Each row is a point on a landscape with many peaks, with its height.
A climber steps from a point to the highest of its 2 nearest points, and stops where none of them is higher. Distance is the straight distance between rows; heights are no part of it.
J343 height 575: [ 24 -58  38  53   9  28 -50  46  -5 -48   1 -40 -68  37  -7   9 -12  39
  10   0]
J477 height 681: [  8  -6  17  25  12  16  12   2  28 -24  23  10  12 -73   6 -15 -23 -10
   7  10]
J304 height 588: [-21 -21  14  11 -18  -1 -43   5  -4 -17  35 -19 -28 -65 -31 -27  -4 -15
  -5  65]
J241 height 542: [ 20  23 -47  42  -4   1  51  -8  28  22  -9   8  23  38   8 -14 -35   7
  24 -70]
J739 height 583: [-27  16   6 -59  10 -35 -36   5 -16  33  14   1  23 -29  14 -23 -12 -50
  22  16]
J573 height 480: [  9 -10  -3 -11  30 -21  44 -18 -17 -32 -14  18   7  27  28  59  41  28
 -35   6]
J849 height 605: [-46  25  -6 -16 -37 -13  18 -51  11  26 -18  35 -13  52 -18  28  42  47
 -28  20]
J87 height 540: [  7  16  79 -31  11  18 -23 -17  29 -14 -13  30  27 -13  51  24  -3  16
  35 -43]
J348 height 789: [-51  51 -39 -48 -20 -41  30 -41  15  89 -23  31  -1  14   0 -10  21  -5
 -21  46]
J639 height 493: [-40  36  31 -78 -11  -7 -24 -19   1  52 -11  22  24 -24  29  -7  17 -29
  16  16]
J179 height 543: [-42  -3  31  -3 -37   0 -49 -13  16  15  25  -4 -32 -33 -24 -38 -12  15
   5  51]
J654 height 795: [ 42 -12  20  41  38 -17 -33  29  35 -69  12  33  14 -37  -8  -2 -25 -30
  21   4]
J563 height 179: [-32  34 -16 -13 -31  17  17 -35  21  70 -10   6  -7 -36  10 -25   1  -1
  -1  -3]
J982 height 190: [ -9  -3   8  39  -4  -6 -18  -9  36 -47  11  43 -13 -56 -52 -10   9  -2
 -23  77]
J742 height 202: [  0   2   6 -56  15 -41 -45  28 -21 -19 -38  28  34  20 -19  25  38 -49
   1  19]
J613 height 586: [-24  44 -35 -53   8 -46  37 -33  18  53 -16  47  45  39  24  29  11  -3
 -16 -10]
J829 height 531: [-39  13  47 -21 -22   9  -8 -61  14  21  38 -21 -44  -8   0 -15   2  86
   1  35]
J281 height 479: [-16   8 -58  26 -32 -11  28   0  -8  48  11 -27  -1  48  -3 -27 -29  -2
  21 -55]
J782 height 243: [-37  24  -2 -40 -40   8  -5 -21   2  31 -58  31   5 -22 -26  13  64 -27
 -24  42]
J327 height 353: [ -6  11  36  19 -26  87  36 -27  -9  38   5 -65 -12   1  39 -21 -21  27
   3 -59]
J391 height 343: [  4  -4  77  -1 -24  65 -37 -11   3   4  -4 -49 -28   4  24  -3 -20  45
  15 -48]
J533 height 639: [  2   5  77 -23  12  52   7 -31  15 -28  -8   8  13 -57  51  31  19  29
   9  -7]
J266 height 42: [ 20 -28  -1  69   9 -25 -36  35  30 -90  -5  49 -28   4 -64  16   0   9
  -3  36]
J64 height 308: [ 19 -39  -6   6  38   3  23   4 -39 -35  28 -29  -7 -52  23  29  28 -12
 -29  36]
J340 height 332: [ 31 -34 -20  22  32   7  49  20 -41 -19  17 -47 -13  -7  29  19   8 -11
 -27 -13]
J890 height 247: [-20  21  -6 -35  15 -22  18 -40  21  -2 -14  53  25 -30  -1  15  26   1
 -29  54]
J263 height 397: [-33 -30  29 -22 -23 -24 -74  14 -38  -1  22 -28 -42  34 -24  10  22  18
   4  33]
J502 height 195: [ -2  -4 -70 -15 -15 -24  -2  18 -25   8 -36  25   6  -3 -62   6  57 -49
 -33  50]
J224 height 463: [-24  -2   4  14 -41  26   6 -22 -10  37  20 -40 -32  21  -6 -13 -12  46
  -5 -17]
J210 height 251: [-28 -10  19 -26 -32  34   7 -26 -32  32   1 -34 -18 -36  21  13  43   6
 -22   0]
J294 height 18: [-10  -4   4  28 -21 -22 -46  14  19 -48 -28  51 -12  17 -69   7  20  -2
  -1  43]
J35 height 389: [-16  -2 -30 -38  -1 -50   6   4 -32 -17 -31  36  13  42 -36  51  75 -19
 -42  56]
J929 height 150: [ 76 -14 -98  -5  30 -28  -4  36  -9 -19 -11  41  51 -23 -35 -14   9 -49
 -14  11]
J97 height 266: [ 31  19  15  61  28  56  91 -32  11 -21  -8   0   0  22  35  15  -9  46
 -12 -44]
J374 height 317: [ 54  -6  11  59  56  35  89   6 -22 -31  -9 -28  -2  54  49  27   5  33
 -19 -39]
J6 height 224: [ 30   7 -46 -57   0  17   9   8  -3  51 -29   9  47 -65  22 -17  20 -66
   1 -23]
J761 height 262: [ 13  28 -46 -45 -16  -1 -26  28   8  43 -42  29  45 -26 -20 -24  13 -75
  10 -16]
J355 height 516: [  7 -27  28  53 -22  28 -37   2  20 -27  12 -28 -60  22 -38  -7 -17  62
   7   8]
J798 height 214: [ -6  14  -1   8  17  -5  17 -30  43 -43  -9  54  10 -62 -23  12  27   2
 -33  62]
J203 height 447: [-17  34 -11 -30 -36   2  -1 -13  17  30 -57  44  20  33 -10  23  36 -15
   6 -37]
J642 height 613: [-38   2  58 -44   6 -19 -23 -51  -4  20  59 -20 -16   2  29 -19 -21  63
  10  26]
J467 height 444: [ 14   9  37 -31  48 -24 -12  -3  16 -33   1  41  41  -3  47  29 -17  10
  27 -25]
J764 height 290: [-46   8  19 -53 -46  -6 -51  -1 -24  26 -39   7   4  20 -33  11  47 -30
  -6  30]
J776 height 326: [-18 -13 -33  -2 -15 -16  62 -10 -50  41  45 -68 -16  36  23  -2   7   8
 -31 -11]
J769 height 522: [-16  21  -9   0 -34  -9   2 -19   8  12 -37  31  -4  74 -10  33  24  39
  -2 -35]
J3 height 610: [ 22   2  10  87  43   8  62 -14   8 -48  55 -23 -16  15  11 -35 -54  60
   4   6]
J995 height 392: [-53  30  63 -68 -19 -15 -54 -29  19  33 -11  37  16   6   4 -10   8  13
  15  39]
J465 height 210: [  5  -6 -65  54 -46  36  -3  18  33  27   2 -12 -16 -34 -50 -46 -32 -25
   4 -26]
J117 height 700: [-29  46 -29 -13 -17 -16  40 -49  47  45 -22  50  16  26   8   0  -4  32
   1 -20]
J843 height 219: [ 15   9  19  23  39  10  51 -17   5 -27   4   8  10  19  44  25 -13  37
   4 -40]
J557 height 215: [-22  -9 -28 -17 -36  10  -3   1 -25  19 -29   7 -13 -33 -43  11  64 -45
 -39  37]
J89 height 131: [ 54  -6 -66  14  48 -29  23  21  11 -36   0  27  42 -24 -11  -2 -11 -33
   0 -12]
J324 height 65: [ 32 -32  -9  48  21 -24 -45  56   4 -60  -6  17 -21  25 -25  16 -12  -2
  13  -1]
J605 height 97: [ 37 -14   4  26  13  61  45  14 -40  15 -16 -64   4  22  44   8 -10  -9
  -7 -74]
J105 height 673: [ 34  -1  40  96  25  63  46 -10  17 -43  29 -33 -28  -3   5 -27 -48  55
   7 -17]
J984 height 246: [ 16 -25  -6 -36  41 -66 -53  49 -42 -51   5  15  19   9 -18  25  23 -47
  -3  42]
J137 height 76: [ 49 -35 -12  71  46  26  40  34  -6 -53  39 -44 -10 -52   5 -17 -32 -12
  -3   2]
J873 height 685: [-59  61 -17 -38 -26 -31  -3 -33  28  86 -11  37  -9   2 -16 -45 -21  -6
  13  51]
J910 height 740: [ 25 -33 -26  -2 -11  -2 -81  72 -16 -11   2 -22   9 -15 -35 -16 -26 -78
  20 -17]
J410 height 374: [-19  41  14 -55 -21 -18 -38  -1  24  22 -60  58  44  26 -19   3  16 -38
  23 -10]
J794 height 847: [ 56 -14 -21  38  30  -5 -27  51  25 -47   9   8  19 -25 -10 -20 -45 -40
  33 -34]
J823 height 409: [ -2 -14  27  36 -40  77  -2   3 -16  21  -1 -72 -40  13  -1  -9 -17  38
  -3 -53]
J314 height 471: [ -6  -6  43  10   9  10   3 -47   6 -29  35 -13 -39  -2   2   4   5  86
 -10  33]
J922 height 286: [-33   0 -18 -36 -32  -6  43 -33 -33  62  23 -35 -22  -2  28   3  36  14
 -37  12]
J302 height 791: [ 39 -35   9  10  27 -15 -60  65 -14 -38  18 -20  12 -33  -6  -5 -28 -51
  21  -9]
J515 height 341: [-40   1  13 -43 -20 -30 -32  -9 -27  -4 -30  22  -7  48 -33  38  61   4
 -18  47]
J440 height 418: [ -2   0 -41  34 -33  -1  -8  31  18  32   4  -7   4  75 -14 -14 -54   4
  42 -85]
J775 height 309: [  2  39  -8 -72 -24 -15 -27  16  14  28 -80  47  52  -8 -33 -13  34 -79
  10  11]
J285 height 110: [ 60 -15 -28  11  61   5  42  16  -5 -51  -4   5  33 -50  27  27  11 -24
 -19 -10]
J693 height 528: [  3  -3  21  -3  12  -9  -4  -9   6 -40 -39  40  -2  13   5  55  40  27
 -13   5]
J188 height 458: [-16 -35  34  12 -32   7 -71  12 -22  -5  28 -54 -67  29 -24 -12 -14  48
   7  12]
J832 height 507: [-11 -12  -1  60 -16  37  24 -10  -3  -2  28 -40 -33 -13 -14 -25 -21  41
  -2  -4]
J961 height 347: [ -6  -2 -21  10 -26 -27 -59  43  -1  11  -5   9   0  77 -25  -1 -40 -10
  49 -44]
J701 height 633: [  5 -24  37  36 -10  18 -55  21  27 -31  25   2 -13 -56 -19 -23 -17 -12
  11  11]
J124 height 690: [-43  30 -23 -55 -22 -29  51 -49  -1  54 -10  32  -2  34  15  30  50  22
 -45  34]
J73 height 234: [-22   4 -53  37 -58   2 -26  20  27  40  12  -3 -19   8 -60 -51 -47 -24
  31 -10]
J785 height 148: [-12  19  23 -41  -7 -46 -69  32   9 -33 -33  51  39  39 -42  -6   1 -46
  31  25]
J685 height 425: [ 10  -7 -18 -12  14 -29  89 -23 -28   1  19 -18   1  56  44  40  24  26
 -40  -7]
J576 height 173: [ 34 -10 -77 -32   1 -19 -10  35 -16  -8 -38  26  37 -33 -47 -14  41 -74
 -19  30]
J743 height 612: [  2  45 -55   7  12 -17  54 -29  55  34 -14  51  37  11  10 -14 -34  12
  15 -41]
J548 height 98: [ 22  -7  -4   8  14 -52 -59  55   8 -55 -23  49  20  47 -42  14  -6 -31
  28  11]
J338 height 66: [ 52 -23 -19  63  21  42  31  47 -27 -14  -5 -53 -10  27  13  -7 -35 -12
   2 -64]
J129 height 553: [ 15  -7 -18  59  24   7  58  -4 -17 -16  34 -41 -18  27  10 -23 -32  30
   2 -21]
J283 height 431: [-15   7 -50 -28 -12 -54  24 -13 -29  19  -4  18   4  48 -17  30  49 -10
 -38  23]
J670 height 703: [ 24 -43  67  11  34  31  -8  16 -29 -38  20 -55 -25 -13  48  18 -11  32
   7  -3]
J980 height 62: [ 59 -39  -9  84  24  58  18  64  -8 -46  -7 -57 -20 -31   2  -7 -34 -29
 -10 -34]
J747 height 92: [ 61 -14 -19  57  68  30  80   3  -8 -60  20 -18  15 -52  30   6 -10  -3
 -19  -4]
J957 height 342: [-27 -12  -2 -29   1 -46 -42   9 -31   2  28  -5  -6  17 -18   1   3  -6
   2  40]
J813 height 278: [-28  14 -56  13 -46 -28 -38  26  23  41  15  14   4  62 -52 -36 -51 -24
  44 -18]
J565 height 738: [ 14 -10  24  35  32 -10 -13   6  20 -55  17  19  -4 -17   6   5 -24  23
  13   3]
J783 height 192: [-25  13 -43  27 -56  41   9 -10  22  50 -11 -11 -14 -49 -28 -35  -4 -18
   0  -9]
J339 height 769: [ 28 -22  46   5  45  30  31   2 -19 -35  28 -42   4 -44  57  11 -16   0
   2 -11]
J255 height 407: [-45  14 -22  16 -47  -6   3 -33  22  55  37 -14 -32  14 -20 -46 -37  40
  13   8]
J511 height 750: [ 26  -7  71  55  23  46   3  -8  30 -37  20 -21  -9 -14  24 -16 -47  54
  21 -35]
J837 height 140: [ 24  -1  -4 -25  10  27  43   3 -26  23  -9 -30  32  -5  53  12   5 -28
   5 -72]
J981 height 672: [-12  -9 -15 -33 -12 -24 -76  43 -15  27  18 -19  23 -18 -15 -42 -30 -70
  30  -2]
J865 height 500: [-29  18  60 -36  -6 -20 -46 -33  24   8  18  21  -2  14  12 -10 -20  47
  30   1]
J469 height 604: [-56  32  -1 -11 -52  -7 -32 -24  30  60  -8  22 -21 -22 -42 -44  -6  -8
   5  56]
J673 height 370: [ 42   1 -17  24  39  -1 109  -7 -25  -5   9 -28   5  75  55  28  17  18
 -32 -40]
J415 height 367: [ 11 -21 -30 -25  15 -33  35   4 -46  13  34 -38   4  16  38  13  11 -21
 -18  -4]
J300 height 360: [-39  10 -41   3  -8 -41   1 -16   2  44  50 -18 -16   1 -16 -52 -45   8
  14  27]
J136 height 183: [ 20   9 -39 -54   2   8  16   5 -18  60  -9 -18  46 -14  45 -12  -4 -54
  10 -65]
J660 height 216: [-41  18  26 -33 -36  51  20 -35   1  68 -11 -24 -12 -55  38  -8  13   6
  -2 -17]
J825 height 292: [-20   4   6 -38  31 -46  -9  -9  -8 -15  26  24  13 -31   1   2   0  -7
 -11  53]
J157 height 281: [ 14 -32   3 -11  44 -38 -24  30 -35 -56  26  -9  -2 -28   4  24  11 -24
  -4  33]
J848 height 577: [ -5   1  46 -28  -1  25   0 -25  12 -23 -23  28  -6 -40  14  41  51  20
 -19  23]
J965 height 253: [ 13  15  88  -1   7  65   5 -29  10   2 -14 -18   3  10  58  10 -22  52
  37 -64]
J240 height 859: [ 29  -4  82  15  55  46  17 -15  16 -49  37 -27  11 -49  61  -5 -50  34
  25 -10]
J202 height 638: [ 40 -62  64  33  32  50 -38  56 -19 -45 -11 -49 -52  -7  32  25  -8  13
   3 -11]
J611 height 492: [-26  26 -54 -67  -5 -67  24 -16  -6  48 -30  41  31  63  -3  22  39 -28
 -30  25]

Call two points neighbours if one is among the 2 nearest of the other. Go from one point of each pair to the other, from neighbour to neighbour, staying as high as possible. Name the lowest point that can't be avoided.
J117 and J415 => J563
J794 and J642 => J995
J794 and J348 => J179

For each start below, name the point where the climber stops.
J266 => J415
J97 => J533
J783 => J117
J576 => J117
J843 => J533
J825 => J240
J338 => J348
